Points, in no order, along strands that fork, close into loops and pass close to each other.
Two points are linked if the straight distance between their rows is under 93.9. Some points are linked to none.
zenak: [  8  -2  12 -49  10 -19 -26  -9  42 -24  19 -25  46  -2   9  29  32  46
  31  56  19 -33]
Fadif: [ 26  13  18 -11  -2   2  21  85  14   0  24   3  -3  38 -24  -8 -10 -42
  -3  -3  -2 -13]
tev: [ -5 -14   5  21  10   3  40  16  40   3  14 -13  -8 -15  -2  11 -27  -2
  41  -5   1 -37]
fem: [ 42 -27  11   2  32   9  15  43  -4   2  19  44  -4  45 -18 -32   3 -15
 -49   2   5  18]
labe: [-10  -7  -6  -9  22  -7 -47   3 -32 -58  11  -6   1   5 -15 -44  57  37
 -34  23  -2  -9]
fova: [-15   8 -47  50 -53  17 -21   9   0 -10 -11 -32 -34 -58   9 -12   4  21
  -7  -9  -5 -10]
Bobaf: [ 13 -41  36 -57  23   3  15 -11  40  -3   5  17   9 -11  55  21 -25 -19
   9 -25  44 -43]
zug: [-13 -19   3 -14  73 -36  10  12 -34 -28  -3   9   8  18 -29  -9  49  42
 -28  35   2  18]
mabig: [ 12  -6  11 -42 -10   7 -51 -39  33 -29  -5   1  19 -33  66   0  -1  -3
  10 -14  34 -31]
Boz: [-24  12 -40  49 -68  -6  46  26 -27  20 -34  -7 -58 -13   0  37 -38 -18
  -6 -25 -21  32]
Mibiz: [  9 -33 -37  44 -47  48 -36 -18 -50 -21 -11   0 -31  -5  -4 -18  35  33
 -26   5 -39  19]
Nikol: [ 22  -5  26 -21  58 -25  18  57   1  -7  11  24  25  56 -24 -16  26  -7
 -25  29   9  12]
beti: [ 18  21  25   6  31 -13   5 -19 -11  31 -21  14  14  27 -27  -1  23  13
 -30   9  10  32]
rupe: [-26   1  19 -35  59 -42   7 -28  14 -15  -8  -4  25  -7  16  20  28  31
  21  12  12 -15]
buro: [-28  -8 -27   0   0  22 -55 -80 -15 -28 -11   7  44  -9  50  -4  27  51
  50  36  -3  21]
kesud: [  5 -17  -2  41 -24   2  18  66  49   9   1 -18  -8 -29 -23  -4  -8   4
   9  -5   1 -37]
les: [-27  -7  25  27  12 -29  12 -37 -45   5 -33  32   8  44 -49   5  -9 -16
 -17 -12 -35  40]
dini: [ 15  23   2 -18 -14  17  14   2  36  44  10 -17  -7 -40  19  24 -38 -37
   9 -37  25  -2]
lav: [-13  -3 -18  -5  22  13 -34 -44  -4 -32   7 -15  24 -15  18  -5  42  61
  39  57  -2  -6]
mavaf: [-32 -16 -24   2   5  13   0 -24  -3 -34  18 -43 -28 -55   6  -3  -7  20
  40 -12 -13 -38]
Vufu: [  2 -31 -59  51 -64   3  29  48 -54  18 -21  39 -12  39   0 -27 -53 -56
 -24   9 -27  42]
benam: [ 24  21  42 -50  37 -14  -5  37  44  21  10 -15  37  25 -24  14  26  -8
  11  13  20   8]
Bet: [-29   8  -5 -42  -6 -13 -61 -53   1 -43 -12   5  41 -29  70  -4  18  13
  24  -2  14 -20]
kor: [-13  -7  23 -11  37 -23  29  16  34  -8  11  10  12  25   4  11 -26 -18
  60  -5  -7 -37]
retu: [-23  14 -18  36 -23 -10  41  40  -7   7   8  -5 -13 -24 -25  -9 -33 -30
  -8 -13   3  -4]
rava: [ 25  16  -5  12 -15  18 -26 -21  11  -3  19 -15  12 -23 -13 -12  24  31
  -9  28  22 -11]
fefu: [-26  -7  -1 -16  53 -21  -5 -56 -20 -28 -17 -19  14 -19   3   9  46  52
  21  39  -3  17]
fiz: [ 27  10  15  16  22   5  16  -2  24  15   9   5   4  10 -31  -6   7  13
   1  16  15   2]
zile: [ 22  11  11 -37 -16  23 -10  47  64  45  28 -41  10 -35  -8  29 -18 -30
  15 -13  20 -19]
veti: [ 10  10  -5 -16 -30  10 -47  -3  25 -38  42 -23  39 -20  -5  -4  17  28
  24  47  14 -37]
Zaba: [  8   2   8  18   7   2  27  -5 -35  43   7  41  17  48 -41 -11 -12 -11
 -47  11   7  42]
duvil: [  2   0  14   5  42 -17  29  35   1  -8   6  29  28  52 -31 -30 -13 -25
  19  31  -8  -2]
kugu: [ 23   4  18 -22 -19  12 -18  14  68  10  26 -28  11 -22   4  21  -3  13
  27  -3  13 -48]
sot: [ -7  51  13   5  -9   4 -36 -30  -1  10 -14   2 -15   8   9  -7  26  11
 -26 -25   0  -2]
Gepat: [-27   7 -30   1 -32  21 -27 -67 -18 -19 -14 -17 -54 -30  50  17  -4  10
  22 -27 -15  -8]
genid: [  6 -25 -37  44 -38  26 -20  49   2 -30   8 -24 -18 -41 -15 -26  24  29
  -6  14  -9 -26]
nok: [-10  -9 -31  66 -59   5  20  10 -15  16 -29 -14 -37 -44   0  16 -10  15
 -15 -20 -23  24]
zulug: [  1  14  -4 -10 -28   8  35  78  36  49  26 -24  13 -10 -17  18 -38 -45
  13   1  10 -12]
lufiz: [-19  29 -19  21 -25  29 -46 -52 -24  -7 -10  -7 -24 -11  22  -4  24  31
  -5 -11 -23 -10]
nop: [  4  26  27 -14  35 -10  28 -23  18  38 -15  19  23  28  16   2 -19 -24
  22 -10  13  16]
zaduk: [ 17  24  10  -3   3 -26 -44 -45  -4 -27 -32  -5  35  -8   7  -6  43  35
   7  14   9  26]
Pagid: [ 14   6  25 -44  39   1  26 -17  53  40   8   8  20   0  28  20 -26 -20
  22  -5  38 -10]
Tamid: [ -6 -46 -25  46  14  24  17  35  -4 -19   9 -25 -32 -29 -39 -17  14  37
  -5  17 -12 -28]
tufu: [  7 -58 -31  43  10  -4  32  63 -31 -18  13  24 -24  12 -22 -37 -24 -22
 -28 -11 -19   5]
nem: [ -2   1  43 -81  17 -49 -23   8  48 -10   7 -25  45   9  22  41  16  26
  29  16  15 -35]
Vulok: [ 20   5 -19  42 -36   5  27  29 -32  32 -14  33   6  37 -21 -29 -47 -58
   5  12 -16  40]
pudiz: [  1 -20 -14  26  -1  35 -41 -42 -51 -12  -3  10  -8  12  -9 -25  56  50
 -28  26 -17  18]
mabi: [-16  27   8   8  -4 -12  31 -30 -16  38 -17  29  24  39   3 -11 -50 -52
  18  -3  -3  19]
vas: [-33 -14  11  -2  47 -26  16 -67 -43   6 -34   0   4  13 -15  31  32  47
   8  20 -29  39]
Rin: [ 15 -10   6  17 -19   8  15  -6 -51  20  -1  34 -25  46 -24   7  -1 -11
 -64 -17 -26  39]
vopuf: [-23 -31  22 -68  60 -62  -8  -6  38 -14 -25   0  41   3  41  40  22  37
  34   9  30 -32]
miv: [ 13  -5 -18  27 -62  13 -10  52  44  -6   9 -41  -2 -41   5   8  14  21
  13   8  -1 -37]
Siti: [ 34   8  35 -30   7   0  -6  63  34  -6  24 -12   7  28 -25   1  27   3
  -1  18  -1 -24]
rofo: [ -3 -41  -5  -5  53  -4  -4   2 -50 -44  21  11 -16  15 -19 -29  42  28
 -51   9 -10  19]
tozuf: [ -6  44  15 -33   9 -26  11 -24  -2 -11  -5   3 -22  -2  43  16 -11 -26
  14 -38  -1  -1]
libe: [ -8  41  17 -48  11  -1  10  37  17  34  20   1  39  26   3  -7 -43 -81
  37   1   2   9]
nebus: [-26  -6   1  15  28   7  25 -42  10  -2   3  -9 -24 -27   5   8 -17  15
  27 -12  -4 -25]
Senu: [ 20  13 -12   7 -19   9  -2  63  -8  15  20  12 -23   5 -21 -27  -4 -30
 -68 -24  15  -1]
Kam: [-28   0  -3  43 -29  13   8 -43 -40   3 -22  -5 -44  11 -27  23  -3  -1
 -15 -26 -42  22]
lesi: [ 35 -11 -11  31 -49  27 -26  -8 -37   3 -10  19 -34  12 -10  -3  21  13
 -68 -18 -21  25]
kilel: [ 21  37  25 -36  11 -14 -33 -38  28  14  -9  -9  38 -20  13   9  24  14
   2   1  29  20]
fopab: [-20  24   4  30 -22  -2  27 -38 -18  31 -19  11 -18  15 -13  15 -38 -31
  -5 -33 -11  17]
Nomiv: [ 18 -20  20 -45  -8  13 -18 -14  49  -8  23 -11   5 -19  52  30 -11   7
  19 -13  24 -55]
Tuke: [-31 -23   9   4  73 -24  33 -23 -50  -3 -17  15   9  29 -41  -5  15  23
  -3  31 -13  37]
bomuz: [-12 -30 -16  43   6  13  12  15 -43 -14   3   9 -43   0 -29 -24  -3   2
 -45 -17 -21   3]
Nad: [ 33  44  22 -43 -11  10 -21 -30  31  26   6 -22  12 -30  20  11  -4 -28
   0 -26  22  20]
febef: [ 36 -16  20 -31 -11   9 -10 -56  20 -14 -16  11 -13 -33  61  14 -27 -16
  -5 -46  34  -3]
Fulog: [ 10  25 -19   4 -41  -1  29  13  19  39 -11  -3 -16 -18  12  14 -66 -62
  18 -34  18  24]
paze: [-22 -19 -50  55 -56  -9  48  51 -55   4 -24  15 -47  11  -7   3 -33 -32
 -14  -8 -35  42]
Bepen: [  6  10  -4  15   5  14 -12  27 -16  -5  14   9 -24   6 -21 -29  25  10
 -54 -13   8 -16]
Fasud: [ -5  10   2 -36  -8   3  25  45  41  40  24  -7  25   3  15  18 -65 -69
  42 -11  13 -22]
zir: [-26   9 -28 -22 -34  14 -55 -72 -21 -48  -8  -1  -3 -33  74  -2  -2   4
  29 -20  -7  -2]
lof: [ 11  19   0  13  -6   5  20  58 -12  12   3  28   7  50 -16 -38 -31 -52
   4   4  -6   4]
logu: [-19 -15  10  25  17   0  -1 -34 -47 -11  -9   2 -28  12 -42  -7  10  14
 -23 -10 -35  27]

A piece is all that can be reached along the links. How many separate loops has the piece of each point below (a circle has one, a figure eight two, a Y none), and how many tips (points with one link)?
libe -> loops 0, tips 8
beti -> loops 0, tips 3
Tamid -> loops 0, tips 5

Name the points in between on the shortest way along the links from the first point to the second, in order.
benam, mavaf -> Siti, Fadif, lof, Vulok, Vufu, paze, Boz, nok, fova, genid, miv, kesud, tev, nebus
mabi, zaduk -> nop, Pagid, Bobaf, Nomiv, kugu, zile, dini, Nad, kilel
sot, Senu -> lufiz, Gepat, zir, Bet, mabig, Nomiv, Bobaf, Pagid, nop, mabi, fopab, Kam, logu, bomuz, Bepen
labe, Zaba -> rofo, zug, Tuke, vas, fefu, rupe, vopuf, nem, zenak, veti, rava, fiz, beti
